Each row is a point on a landscape with many valleys, with its height.
A ball rolls from a point to whichever of its 2 nearest points has the largest drop for the distance, and stops where none of them is lower. Distance is the straight distance between rows; heights are no part of it.
Z_970: [110 113  99  68  50 114  72 139  70 117 143 134 101  62  79  98  87 115
  74  88  72 120 103 113  98]  h=611
Z_415: [100  95 146  99  72 144  93  97 148 108 124 117  87  75  88 137  63 115
  66 113  58  70  81 102 105]  h=277
Z_15: [101 122  72  91  82  80  92 114  72  84 121 128 131  76 121  97  79  92
 118  93 111 128  95 102 110]  h=562
Z_754: [ 65 116  97  78 116  59 144  93  92  74  63  58  82  65  85  88  98  99
 139 101  81  84 144 114 109]  h=452
Z_334: [ 96  99  98 125 118 125  93  85 115  27 114 151 109  94 124 120 102  63
 126 112 121  74  97  57 157]  h=449
Z_105: [ 95 121 105  99  48  47 100  64 126  32  79 137 102  44  74 102 127 118
 121 123  60 100  88 120 119]  h=698
Z_302: [ 94  95  69  77 120 127 120 150  85  98 107 104 119  90 124  66 123 113
 126 101  93 119 123 107 103]  h=522
Z_270: [112  75 116  76  60 150  41 128 109  87 156 160 105  87  75 100  94 145
  60  89  73 105  85  86 112]  h=216
Z_703: [138 100  68 139 139  95  74  57  60 124 101 107  89 161 111  98 146  62
 131  80 141 117  98  76 104]  h=376
Z_310: [117  55 160 107 115 124  87  98 101 136 102  65 103 178 127 115  98  81
  93  82 171  96  76  58  91]  h=278
Z_429: [ 80 123 117  51  56 101 107  58  87  47  97  71 105  67 105 111  65  98
 155 123  50  97 106  92 141]  h=157
Z_894: [ 72 116 108  73 114 107 146 102 119  68  69  42 106  80  93 102 124 119
 132 119  38  98 140 116 121]  h=392
Z_239: [114 133 103 103  54  87  48  80 105 113 119 122 113 102  51 141 108 142
  25  67  81 123  92 120  70]  h=746
Z_283: [ 84  78  94  81  99 129  94 159 134  52 115 143 134  71  68  75 164 155
 105 106  72 112 110 115 104]  h=98
Z_878: [ 95 123 105  95  59  93  80  55 139  36  92 131 140  94  78 115 121 140
 106 109  73 117  78 119  99]  h=711
Z_273: [105  71 114  86 115  84  98 144  88  86 109 103 153 134 142  81  87  77
 114  82 178 123  80  76  93]  h=559
Z_863: [128 110 101 120 108 137  82  69 106 116 116 126  98 127 118 138  98  80
  76  77 107 102  99  71 115]  h=217
Z_504: [ 69 107  63 111 132  73 106  81 121  44  69 102 159 134 121  81 143 103
 119  99 130 108 104 111  91]  h=505
Z_343: [ 94 100  87  75 100 146 104 104  87 103 124  97 109  93 127 101  78 101
 121 103  76 118 105  89 119]  h=152
Z_18: [ 90  76  96 112 152  70 104 101  64  70  75 100  72 120 128  52  97  53
 158 113 160  76 100  72 106]  h=480
Z_983: [101  83 125 121 112 155 108 130 140 142 121 113  66  92  98 119  74 114
  37  95  81  48  93 100 101]  h=279
Z_82: [ 90 120  76 109 103  25 119 117  67  74  85 130  92  48  85  76 109  82
  99  96 128 104 118 129  94]  h=402
Z_440: [111  77 127 126 129  87  74  76  85 111  85  83 114 177 112  99 138  69
 125  88 178 119  87  62  92]  h=294
Z_410: [111 116  89 101 113 144 112  70 107 115 105  92  72  80  95 120 116 107
 118 120  45  96 129  98 130]  h=204
Z_36: [ 99  74 125 119  80  80  39 112 145  76 123 155 119 101  50 133 128 146
  10  55 109 100  96 111  94]  h=388
Z_269: [ 99 104  55  95 113 121 104 135  85  89 107 118 111  98 107  71 144 116
 102  86 106 125 118 108  93]  h=529
Z_566: [112  77 130  89  94  64  84 136  62 106 101  97 145 140 127  89  69  71
 104  80 182 126  70  84  80]  h=548
Z_360: [ 78  78  89 119 144 108 113  93 117  59  84  96 116 141 145  89 103  70
 138 101 135  90 100  77 119]  h=464
Z_696: [ 71 122  94 101  97  52 113  43 106  95  57  58 110 129 106 105  91  85
 117 111 120  96  83 108  73]  h=247
Z_535: [105 103  99 114 128  81 121  67  64 128  80  82  17  95 116  97  80  52
 124 103  99  57 115  75 109]  h=124
Z_925: [112  81 101 126  99  57  84 139  93 138  89  90 110 136  70 107 117 133
  23  47 156 106  91 104  44]  h=291
Z_424: [117  93  82  78 122 188  96  68  72 125 128  83  82 130 144 108  94  88
 130  96  66 108 109  79 137]  h=179
Z_722: [ 91 129  67  78  93 137  88  61  79  61 114  84 140 104 115 106 123 108
 146 100  73 131 111  95 135]  h=563
Z_918: [ 94 107 134 105  80  76  85 106 124 126 102  95 115 100  86 132  61 116
  36  88 113  90  70 124  60]  h=234
Z_136: [ 92 132  69  95  82  47  89  40  60 105  83  75 104  91  99 110  88  68
 126  99 102 121 103 111  96]  h=284
Z_735: [113  89  61  94 142 132 104  92  62 120  98  84  91 142 115  77 147 100
 129  91 105 129 114  99  91]  h=544
Z_941: [111 111 108 105  95 146 113  88 136 115 105  85  89  76  67 123 133 134
  89 116  26  96 122 108 109]  h=187
Z_761: [116 106  63 130 120  44 118 131  64 130  89 110  71  92  86  52 123  91
 107 105 140 110 106 108  69]  h=368
Z_744: [ 73  90  85 133 143  53 138 129 137  67  66 125 106  88 101  74 124  98
  89 107 137  75 104 121  88]  h=472
Z_53: [ 80  79  80  78 124 121 130 172 101 102 109  89 110  83 132  70  87 105
 116 117 117  89 112 109 100]  h=514
Z_293: [ 93  66 115  94 145 160 109 155 137 140 117  77  77 148 120  89 101 126
  53  86 114  77  98  91  77]  h=326
Z_879: [ 75 117  75 104 120  90 138  76 135  79  72  69 102 106 104 106 111 108
 108 114  82  83 109 115  97]  h=344
Z_917: [100 112  60 115 115  40 121 132  62 103  77 108  95  66  79  67 134  93
 111  98 130 117 117 120  75]  h=385
Z_137: [ 94 142 111  72  48  90  94  71  93 113  95  67 120  69  72 119  94 116
 104 110  50 129 109 136  86]  h=76
Z_987: [124 117  94 114  84 100 106  91  78 120 119 137  41  44  97 113  80  65
  94 116  67  84 117  83 136]  h=772
Z_695: [112 101 136  78  59 131 115 109 116 120 115  88  73  38  71 120  80 112
  98 128  25  86 108 107 117]  h=299
Z_165: [110 115  99 134  91  43 109 112  87  83  99 167  83  34  88 105  73  60
  84  99 120  84  95 113 113]  h=443
Z_805: [ 74 114  81  79 115 116 130  82 126  67  82  52 117  97 108  99 119 121
 127 116  63 109 120 109 110]  h=369
Z_376: [127  78 118 109 128 142  79  94 110 120 126 115 100 152 124 123  93  86
  65  70 132  96 104  71 104]  h=240
Z_647: [ 51 103  69  69 114  76 125  84  84  65  72  48 115 110 123  71 101 104
 158 113 108 104 116 105  91]  h=530
Z_219: [102  89  99  83  83 118  75 156  93 109 137 142 106  66  76  99  95 116
  53  89  88 103 106 112  90]  h=603
Z_686: [109  80 116 108  99  47  91 108  54 113  84  88 122 130 120  75  82  58
 118  96 177 118  70  84  79]  h=538
Z_829: [ 81  70  81 102 151  93 107  91  75  76  72  80  85 143 138  72 115  68
 157 116 140  92  97  62 109]  h=473
Z_72: [117  94  98  72  95 178  70 134  89 115 147 130 102 101 116 105  88 119
  76  81  78 113 109  73 119]  h=222
Z_460: [ 96 107  95 158 134  93 108  58 156  95  74 111 105 136  93 138 125  91
  78  95 120  75  97  93  99]  h=248
Z_146: [101 118  79  88  99 119 106  55  99 127  97  50 114 132  91 117 114 130
  98  83  72 121 107 120  79]  h=293
Z_267: [ 90 102 134  88  80 106 134 130 116 125  97  65  72  47  65 111  87 107
  83 122  35  90 128 131 103]  h=312
Z_171: [101 144  98 106  69  96  72  38 122  77 109 103 142 111  84 133 109 117
  84 101  79 119  83 114  95]  h=720
Z_537: [ 88  91 126  90 107 107  90  93 131  76 109  81 162 164 130 126  92 100
  94  73 149 117  81  78  98]  h=273
Z_318: [ 99 106 125  84  62 143  93 118 110 129 120 114  78  60  85 116  64 109
  76 112  50  85  96 105 109]  h=289
Z_125: [ 85 122 110  92  60  44  84  94 112  68  92 125 149  73  85 108  73 104
  74  94 124 114  59 130  88]  h=587
Z_961: [ 85 117 103  87 108 100 144  68 122 135  73  28  82  96  89 125 101 108
  99 123  51  82 131 125  89]  h=362
Z_199: [ 91  82 101 129  97  73  87 134 139 105 103 157 106  58  45 115 123 129
  34  83 105  90  84 145  72]  h=315
Z_926: [ 88  91  81 110 139 115 134  88 109 138  75  35  70 138  96  83 124 116
 113 116  90  96 121 115  73]  h=292
Z_381: [103  86 129 114 104 162  89  92 147 122 121 126  69  88  95 136  79 123
  54 107  65  62  96  92 114]  h=263
Z_329: [ 75  71 103  86 126 106 106 148 114  60 105 113 143 124 143  80  76  82
 113  93 141 104  87  91 109]  h=570
Z_857: [ 88  97  80 109 140 111 124  69 117 111  73  58  89 135 108 100 112  97
 125 118  98  80 114  98  96]  h=316
Z_298: [ 83  74 119 115 133 105 101 107  89 125  59  47 104 155 107  50 122 109
 118 125 151  99  81  90  61]  h=331
Z_901: [101 111  80 103 103  62  94 103  68  82 101 110 123 107 130  78  79  59
 126  96 150 118  87  91  98]  h=549
Z_796: [116  95  89 115 148 119 114  60  74 131  91  71  29 124 126  98  89  53
 143 105  85  65 122  59 136]  h=155
Z_122: [ 89  88 119 116  98  95  86 128 141 111 107 121 110  85  74 115  88 128
  32  74 113  83  85 127  83]  h=272
Z_174: [124  85 123 130 112 100 101 121  86 159  96 101  73 123 106 100  82  77
  69  97 139  85  80  85  73]  h=317
Z_887: [ 85  69 119  97 123 155 118 153 144 133 111  89  88  95 109 101  71 125
  58 100  87  61  94 107  89]  h=300
Z_767: [121 133  76 103  82 140  99  79 101 117 100  86  99  99  48 126 169 154
  76  82  38 130 129 122  91]  h=228
Z_900: [110 111  75  94 123 110 138  98  80 143  87  49  88 110  84  92 137 114
 119 100  63 114 135 121  86]  h=261
Z_44: [ 69 116 120  93  62  62  96  86 144  56  84 108 142  63  88 118  73 116
  99 111  98  92  64 136  87]  h=604
Z_736: [ 87 101  76  78 124  55 116  87  55  88  75  70  68  99 115  66  96  67
 153 111 106  94 121  79 104]  h=493
Z_216: [109 121  93 134 115 110 113  38 112 138  81  88  46 108 104 135  85  69
  98 115  85  63 110  90 120]  h=198
Z_932: [153 101 102 140 104  91  71 108  82 140 125 158  79 103 100 134  88  58
  58  68 133  91 102  77 113]  h=306
Z_274: [106 107  89 122 106  24 116 128  63  90  88 131  72  53 102  74  78  63
  96  94 147  89  98 108  90]  h=420
Z_450: [112  74 110  85  40 100  51 127 115  50 129 182 122  78  69  84 117 136
 105  89  78 131  79  92 114]  h=175
Z_328: [106  92 118 106  67 126  75  96 157  92 117 135  99  90  64 120 123 155
  62  98  49  83  88 104 101]  h=158
Z_37: [100 106  99  88  91 102  95  77  73 141 103  71  93 129 130 106  53  72
 100 100 109 103  86  92  85]  h=241
Z_587: [111 100  96  91  97 109  75  69  65 134 111  89  94 135 139 106  55  45
 128 100 117 102  86  71 118]  h=218
Z_609: [115 116 102  98  73 132  93 105 128 116 120  98  99  89  36 131 160 152
  67  90  28 110 122 125  91]  h=208
Z_306: [107  92 103 138 139 117 100  66 145  94  93 100 115 160 109 137 126  91
  92  86 130  95  95  80 106]  h=265
Z_963: [101  60 126 107 109  65 106 169  91 127  91  99  91 100 122  63  65  82
  87 100 169  85  70 102  65]  h=463
Z_651: [ 87 105 102  81  83 144  86 100 129 105 118 102 107  95  83 111 104 149
  64  89  72 102  93 113  95]  h=174
Z_577: [116  98  88  62 110 172 107 114  66 123 137  86  88 108 131  99  77  92
 132  99  71 115 119  83 132]  h=167
Z_931: [102 105 112 127  81  54  98  88 103  51  92 173  71  39  96 108  70  66
  92 118 105  76  82  98 136]  h=458
Z_672: [109 128  75 115  91  67  93 116  97 105 112 144 119  61  66 103 110 112
  73  86 108 113  98 123  80]  h=97
Z_289: [110 106 108  84  85  90 105  90  96  42  99 143  67  36  87  97 104  91
 136 127  68  80 119  80 150]  h=780
Z_61: [ 84  98  61  85 134 134 102  78  99  65 104  97 140 130 134  86 126 105
 144  98  98 117 113  97 118]  h=556
Z_237: [113  88  90  88 110 118 102 143  82 151 111  95  79 104 109  82  93 114
  76  83 105 113 110 104  68]  h=275
Z_197: [132  88 110 102  99 156  70 124  96 126 156 145  84  92 110 119  72  86
  57  85  98  95  94  75 119]  h=245
Z_472: [ 90  52 139 129 134 104 115 120 101 123  74  70  60 147 129  62  86  76
 108 135 157  63  81  79  86]  h=132
Z_279: [ 80  97  85 154 140  61 119  89 144  47  68 137 124  96 103 101 135  98
  88 104 123  82  98 121 104]  h=484
Z_38: [ 88 131  83 108  79  28 124 100  90  68  84 115 105  33  66  92 114 102
 107 115  86 103 117 137  90]  h=418
Z_650: [ 86 145  87  94  73  71  89  20  93  48  90 102 101  85  97 120  78  75
 133 112  81 102 101  97 126]  h=215
Z_573: [ 78 104 115 103  87  93  82  90 148  69 100 107 168 125 106 123  92 119
  74  79 131 112  82 107  96]  h=227
Z_476: [ 82  81 104 103  83 101 104 124 156  43  97 144 120  68  77  88 140 146
 109 117  73  90  89 125 106]  h=118
Z_63: [101  80  97 112 103  45 116 161  73 107  95 121  92  66 109  70  71  76
  96  96 154  89  85 117  74]  h=440
Z_347: [ 80  73 109  83 122 108  94 160 119  50 117 143 139  86 133  83  74  85
 104 102 143  95  89  89 123]  h=578
Z_167: [ 89 123  75  96  83  58 121  98  69 103  83  72 107  84  96  85  96 102
 109 101  91 123 113 132  71]  h=333
Z_732: [121  95  99 133 106  57 106 115  68 140  83 103  73 111  98  76  89  73
  84 103 150 108  84  90  67]  h=343
Z_127: [103  71 118 143 151 106 120 109 119 121  80  93  57 137 123  90  95  59
 109 112 135  64  95  74 105]  h=153
Z_58: [101  98 109 103  99  22 107  91  50  96  70  90  80 109 114  71  68  48
 122 104 154  88  84  83  85]  h=524
Z_571: [ 76  81  95  76 114 105 106  79  59 121  70  15  99 144 121  60 100 101
 158 134 119 113  89  99  76]  h=379
Z_871: [113 107  87  66  98 110 117 146  64 143 121  93  81  78  96  99  87 102
  93  91  84 122 121 110  92]  h=307
Z_59: [ 77 112  89  85 111  22 102  74  44  76  64  85  61  93 106  49  75  59
 152  96 143  86 108  78  98]  h=508
Z_779: [ 89  79  49  96 142 128 103  86  84  85  84  77 122 153 133  66 146  99
 158  98 115 123 121  99 102]  h=550
Z_305: [104  74 148  92 110 120  83  98 111 102 128  99 150 164 137 135  99  87
  93  49 170 103  92  53 115]  h=280
Z_972: [110  81  89 109 151 161  94 117 131  81 124 134 117 135 122 105 127 111
  84  85 111 101 103  75 121]  h=413
Z_526: [ 74  99  89  71 109  94 119  83  76 125  72  13 101 123 110  76  93 115
 140 115  94 119 106 122  75]  h=356
Z_35: [ 93  99  82  91 128 131 115  63  84 116 104  62  53 114 128 103  83  63
 153 107  78  76 120  76 127]  h=171
Z_884: [ 91  69  99  96 129 129  71  76  47 124  87  42  89 153 120  52 124  90
 162 124 130 108  74  77  96]  h=394
Z_644: [ 82  98  62 130 138  86 119  84 134  64  74 117 134 116 106  94 147 105
 102 104 120 103 115 107  83]  h=495
Z_296: [ 73 102 102  72 105  77 150 124 103  93  72  30 105  69  92  89 108 106
 124 113  67  99 144 128  94]  h=422
Z_813: [102 114 122  76  78 104 103 100  84 153 106  72  97 109 117 114  30  96
  73  97  95  93  85 104  75]  h=276
Z_514: [107 106  51  80 132 111 120  91  38 105  95  52  88 112 116  67 131  80
 166  99  76 130 144  89 114]  h=454
Z_2: [ 94  75 102  92 120 152 110 120 109 136 100  55  91 146 130  86 103 127
  86  95 105 104 101  95  70]  h=350
Z_316: [ 81 122 134  75  62 104 106  72 121  63  94  86  97  55  85 113  89 118
 129 133  48  94 100 106 130]  h=129
Z_713: [ 87 105 102 110 112  88 101  94 133 102  92  95 126 123 106 113  92 107
  83  94 121 102  85 111  90]  h=180
Z_851: [ 90  62 147  46  65 138 115 183 123  81 119 107  96  30  78  81  93 120
 118 125  30  91 114 111 123]  h=108
Z_396: [103  76 149  98  81  65  87 122  89 146  87  80 125 141 105 103  63 105
  54  73 155 101  74  96  48]  h=393
Z_758: [ 95 127 133  60  36  89 102  80 112  84  96  77 112  60  76 123  93 117
 104 131  24 117 104 130 104]  h=104
Z_885: [ 70 103  92 128 116  36 130 108 124  60  64 103  93  65  97  87 103  88
  99 106 118  68 104 125  88]  h=455
Z_92: [ 93 112 109 143 123  93 111  44 138 108  81  92  77 132 104 133  86  75
  84 110 106  67  88  98 108]  h=223
Z_521: [108 101 106 112 111 136 102  86 127  63 118 135 101  98 120 112  84  82
 113 117  96  83  95  67 144]  h=442
Z_138: [ 73 117  83  78 115  66 130  81  81  69  84  78  74  71 108  91  74  75
 137 105  89  86 131  96 117]  h=475
Z_190: [134 112 107  95  44 115  87  78  95  83 119 156  82  55  73 104 111 102
 104 123  46 106  86  80 130]  h=777
Z_568: [ 89 121  91  88  73  76  87  98  96  67 104 129 145  83 101  99  88  99
 107  99  92 125  94 121 106]  h=571
Z_781: [118 121 102  83  68 120  92  93  84 141 124  95  94  78  96 125  64 100
  71  97  72  99 109 115  85]  h=308
Z_746: [ 85  83 103 122 152 114 108  89 116  41  95 124 112 125 142 107 103  53
 135 107 138  73 105  62 145]  h=456
Z_501: [ 91  66 128 102 108  95 120 167 110 134  96  86 101  98 109  75  63 107
  73 100 148  90  81 107  57]  h=483
Z_56: [ 72  92 135  87  61  76  97 111 146  40  92 128 124  56 104  99  59 105
 107 121  94  80  55 115 108]  h=618
Z_584: [ 87  59 112  81  77 130  95 177 127  59 119 165 112  44  61  67 137 140
 115 115  60 102 112 113 117]  h=84
Z_688: [136 104  63 127 140 114  78  76  72 107 115 120 111 148 115 107 135  76
  99  71 127 120 113  77 110]  h=387
Z_737: [107  89  68  56 107 134 109 126  56 135 121  57 106 122 116  71  99 115
 119  91  88 126 112 111  83]  h=435
Z_418: [114 125  91 132  98  66  89  92  95 114  98 137 106  94  92 122  97  89
  65  91 123 106  90 110  85]  h=154
Z_876: [ 98  90 119 109  90  86  45 116 131  83 122 128 135 120  76 135 123 138
  10  49 127 107  92  96  80]  h=419
Z_383: [ 97  61 137  68  50 109 103 158 132  62 106 136 108  41  59  79 127 132
 131 127  29 101  95 103 123]  h=95
Z_628: [118  75 138 116 112 100  95 102  94 143 102  84  93 159 125  92  82  82
  92  96 145 100  81  73  75]  h=295
Z_33: [120  91  49 109 135 104 100 121  71 106 104 107 100 134 112  61 155 105
 115  85 125 128 107 100  89]  h=537
Z_490: [128 111 101  86  62 106  97  91  75  59 117 137  75  36  87  92 104  89
 139 124  44 107 116  71 154]  h=778
Z_461: [144 115 106 113  48 103  99 126  85 129 124 153  64  27  35 111 136 108
  94  99  31 116 126 109 126]  h=766
Z_202: [ 85 137  97 106  73  65 105  62 126  52  75 118 125  64  70 104 134 125
 105 124  62 105 102 121 102]  h=703
Z_287: [102 124 109  95  50  62  86  85  93  73 107 133  92  39  80 106  72  88
 102 121  76 102  87 116 119]  h=689
Z_27: [113  81 133 123  88  65  92 134  81 159  83  72 102 136  87  84  90 112
  40  75 162 100  67  94  35]  h=358
Z_698: [ 93  82  99  88 114 134 104 164 119  59 131 158 128  67 118  70  96 110
 109 100 107 100  91  97 129]  h=586
Z_112: [ 84  63 106  98 125 117 125 166 125 105  98  88  98 106 134  63  79 101
  99 108 132  77  96 101  87]  h=503
Z_81: [ 65  91 114  86 118 102 130 125 108  58  96  97  94  83 136  85  36  74
 118 114 125  65  89  92 124]  h=637
Z_991: [107  67 157 138 127  77  99 100  92 130  59  67  69 146 110  84  84  64
 106 129 175  69  72  82  94]  h=112
Z_683: [119 100 107 122 101  71  86 108  98 131 101 118 112 128  87 118 102 104
  53  64 145 101  90 102  69]  h=210
Z_594: [101 100 111  63  79 141 100 118 107  78 124 113 115  67 104  97  84 114
 112 126  61 104 102  99 126]  h=134
Z_518: [102  98  75  65 117 115 125 113  53 114 103  52  92 107 127  69 100  82
 152 104  79 113 125  98 107]  h=447
Z_753: [106 117  71  79  88  86 114 128  68 119 100  82 107  78  92  89 113 107
 107  98  83 139 115 123  88]  h=327
Z_178: [126  84  69 119 139 141  82 107 100  93 125 129 122 161 121  99 144 108
  85  65 122 118 113  81 108]  h=401
Z_565: [135 124  93 104  48 104  80 100  84 119 119 148  78  54  45 122 123 123
  76  89  53 121 101 119 102]  h=762
Z_80: [ 98 120  91 117 106 125 113  69 154 104  86  90  95  97  78 115 139 131
  83 115  58  91 115 122 102]  h=169
Z_993: [130 114  86  92  98 120 120  91  60 145 102  39  81  97  81 114 119  93
 115  97  44 127 145 114  97]  h=238
Z_833: [129 113  79 108 116 163  82  52  84 131 129  93  87 135 127 127  86  80
 101  88  86 103 103  76 128]  h=194
Z_113: [114  88 131 112 103 155  82 103 148  77 131 151 111 118 119 137  82  93
  73  98 108  81  87  62 144]  h=431
Z_226: [131 106  63 137 130  94 105  82  70 142 105 113  43 106 103  92 108  67
 107  96 104  91 110  86  99]  h=348
Z_377: [104 123  86 114 119  75 128  69  98 116  93  95  38  75  94 115  81  72
 111 111  79  67 128  91 118]  h=165
Z_912: [112  78  98 104 117 117  72  70  32 141  82  54  78 158 119  70  99  78
 148 121 123 122  80  90  92]  h=400
Z_516: [131  92  94  73  77 158  40 118  91  92 156 144  99 101  98 116 100 132
  59  66  72 117 104  67 122]  h=199
Z_271: [ 93 114  86 110 106 115 106  89 129 108 105 104 113 106  91 117 121 122
  71  91  89  96  99 112 100]  h=142
Z_723: [ 83 127 109  90  75  71 109  54  97 104  92  80  85  80 117 124  30  71
 101 105  96  76  84  99 104]  h=670
Z_265: [133 111  64 134 126  88  81  47  55 139  95  90  59 143  99  97 114  57
 120  90 110 114  97  86  99]  h=364
Z_341: [ 99 117 131  96  97 113 142  90 129 123  72  38  69  67  74 130  98 106
  92 125  34  78 140 129 110]  h=334
Z_775: [108 103  93 104 102  97 107 145 120 130  99 110  89  89  77 103  95 130
  62  83 106  90 106 124  72]  h=211
Z_588: [102  87  87  79 107 122 126 129  73 142  84  17  93 139  99  52 136 140
 109 108  87 128 114 119  57]  h=406
Z_557: [ 84 132  84 104  99  46  92  23  88  80  77  93 112 100 109 121  72  60
 125  94 111  91  89  93 122]  h=252
Z_553: [102 128  75  86  99 132 107  81 105  96 101  74 124 114  87 115 144 141
 104  94  47 131 124 121  99]  h=257
Z_640: [139  87 114 118 107 117  82 134  98 141 136 150  88 102 110 127  72  68
  48  69 128  86  99  63 114]  h=274
Z_671: [ 52 108  72  84 121  74 128  82 110  49  65  70 144 112 122  73 126 113
 145 117 109 106 108 115  95]  h=518
Z_702: [122  51 125  68  46 134  50 133 129  60 142 188 113  92  79  84 117 150
 101  84  74 112  69  70 119]  h=193
Z_488: [ 85  72 104 121 144  93  88  83  83  98  54  53  95 152 114  51 145  95
 137 123 157 112  82  87  74]  h=318
Z_909: [103 109  87 108 118 117  99  57  92  97 103  87  89 128 142 119  70  55
 135 106  99  89  96  66 128]  h=195
Z_614: [113 137  88  94  59 101  59  55  96 102 120 106 135 122  86 128 107 123
  63  70  83 139  86 105  88]  h=730
Z_324: [102  87  96 123  81  94  49 136 130  98 115 155  98  83  39 118 134 147
  23  66  94  90 105 130  75]  h=352
Z_960: [109  64 112 133 136  94  73 100  69 101  67  78 131 173 109  61 154 101
 127 113 175 126  81  77  81]  h=305
Z_6: [ 85 125  95 106  91  76 110  65 117 111  85  71 113 117  95 116  78  93
  83 104 113  89  88 126  75]  h=226
Z_175: [ 89  80  87  85 121 132 106 134  99 138  95  44 106 153 104  66 129 149
  82  81 107 115 104 106  51]  h=377
Z_123: [111  64 129 141 142 103  95  80 120 106  89  88 113 179 122 121 140  73
 113  89 162  91  97  58  97]  h=281
Z_690: [131 129  81  98 111 127 126  70  77 142 101  68  61  92  94 113 105  81
 115 111  45  98 135 104 122]  h=219
Z_710: [ 74 117 115  82  79  97 102  56 101  73  95  79  75  79 126 127  25  64
 120 118  98  63  90  72 134]  h=658
Z_929: [ 97 134  99  81  60  82  95  87 115 109 100  86 124  72  63 119 106 137
  72  97  72 117  94 141  73]  h=120
Z_453: [ 76  71 102  97 116  83 123 129  99 112  56  42 115 130 111  41 114 133
 121 119 138 105  80 120  52]  h=354
Z_441: [ 92  86 146 134 120  58 112  75 115 131  57  57  85 143 106 107  83  76
 107 118 155  73  69  85  76]  h=141
Z_520: [112  76 111 120 138 158  87 118 147  74 128 152 113 115 118 120 111 104
  78  90 117  73 104  62 147]  h=423
Z_815: [107  82  96 118  92  66  58 136 109 104 112 109 121 132  71 122 125 135
  10  33 147 113 106 100  66]  h=366
Z_977: [ 79 116  82 116 115  54 127 103 122  73  80 109  94  51  82  94 121 108
 100 108  85  91 118 138  97]  h=434
Z_251: [ 78 122  79  70  94  97 127  64  91 123  81  20 117 116 103  99 108 116
 130 101  68 124 114 131  82]  h=328
Z_953: [124 106 109 128  99 128  84  77 125 118 116 136  77 102  93 139  88 101
  56  90  86  84  98  91 111]  h=242
Z_43: [ 95 130  71  87  86  34 117  80  42 115  77  53 102  83  93  85  97  92
 139 102  96 127 119 125  81]  h=310
Z_730: [ 76 147  98  59  69  74 113  33  80  37  89  83 112  75  97 113  82  98
 148 122  63  96 111  89 140]  h=181
Z_497: [120 139  96  85  34 121  65  80  80 126 126 118 104  80  52 124 110 139
  60  82  53 130  98 121  78]  h=758
Z_24: [ 74 102 122 118  98  39 103  45 103 109  53  51  85 137 113 115  74  72
 105 111 141  80  78 100  75]  h=190
Z_159: [113  87  91  74  98 131 111 116  41 164 106  22  95 148 106  61 122 134
 117  95  92 137 106 113  63]  h=421
Z_830: [136 101 114 119  66 124  85  91 104 103 131 165  56  50  81 112  82  87
  87 120  63  80  91  86 137]  h=775
Z_700: [120 113  87  91  44  91  65 113  93  71 124 166 122  62  61  96 127 117
  96  97  80 132  94 107 108]  h=156
Z_201: [ 97  73 104  93 102 135  83 168 112  89 135 152 104  59 100  85  88 110
  89  93  99  88  95 104 116]  h=593
Z_51: [ 93 127 108  71  61  73 103  99  80 103 116 106  90  47 106 119  40  83
 108 115  94  96  90 108 107]  h=682
Z_862: [ 93 116 121  87  53  70  84  95 115 121 106  94 122  84  68 133  69 137
  47  92  86 106  77 140  56]  h=177
Z_384: [111 122  76  93  63  71  89 124  80  84 113 139 121  45  57  97 129 114
 101 101  71 136 106 124 100]  h=138
Z_525: [128  76 138 106 114 147  85  93 111 127 131  89 116 174 135 136  87  84
  75  57 145  98  87  60 112]  h=259
Z_765: [ 90  81 121  47  59 144 103 147 113  87 120  94 120  58  85  84  96 131
 117 118  39 112 111 105 119]  h=121
Z_874: [ 92 105 114 112  85 111  95 102 154  66 101 136 112  71  73 113 123 132
  83 115  75  88  83 123 104]  h=136
Z_398: [ 63  97 127  85  80  93 105 120 119  49 106 113 116  60 128 100  47  98
 100 119 113  76  72 114 121]  h=627
Z_238: [131 130  98 110  78  86 113 106  74 116 115 133  55  34  61 118 109  86
  93 114  50  98 130 103 121]  h=768
Z_187: [110 115 116  94  29  50  84  77 111  48 102 157 115  48  73  95 102 113
 104 112  72 115  73 120 100]  h=694
Z_795: [142 114  81 146 121  90  90  86  74 137 117 146  67  97 111 108 101  58
  90  83 120  97 108  82 109]  h=332
Z_920: [ 69  93 119  83 114  87 117  92  99  72  90  77  80 100 144 105  21  57
 123 116 122  60  84  71 127]  h=646

Two balls start at each pair of points below. Name the first point that both come to, or write -.
Z_857 and Z_251 -> Z_941
Z_504 and Z_779 -> Z_82
Z_146 and Z_879 -> Z_941
Z_269 and Z_972 -> -
Z_833 and Z_688 -> -

Where does a ball stop that starts at each point below?
Z_736 -> Z_271
Z_518 -> Z_381
Z_165 -> Z_863
Z_226 -> Z_516
Z_61 -> Z_863
Z_671 -> Z_863
Z_167 -> Z_137
Z_813 -> Z_535
Z_884 -> Z_271
Z_453 -> Z_535

For each start below, name every point that the ball comes to, in order.
Z_178 -> Z_688 Z_703 Z_265 Z_226 Z_795 Z_932 Z_640 Z_197 Z_72 Z_516
Z_514 -> Z_518 Z_737 Z_159 Z_588 Z_175 Z_2 Z_293 Z_887 Z_983 Z_381
Z_931 -> Z_165 Z_274 Z_82 Z_917 Z_761 Z_732 Z_174 Z_628 Z_310 Z_525 Z_376 Z_863
Z_58 -> Z_59 Z_736 Z_138 Z_754 Z_296 Z_894 Z_805 Z_879 Z_857 Z_926 Z_900 Z_993 Z_690 Z_410 Z_941 Z_80 Z_271
Z_912 -> Z_571 Z_526 Z_251 Z_146 Z_553 Z_767 Z_609 Z_941 Z_80 Z_271
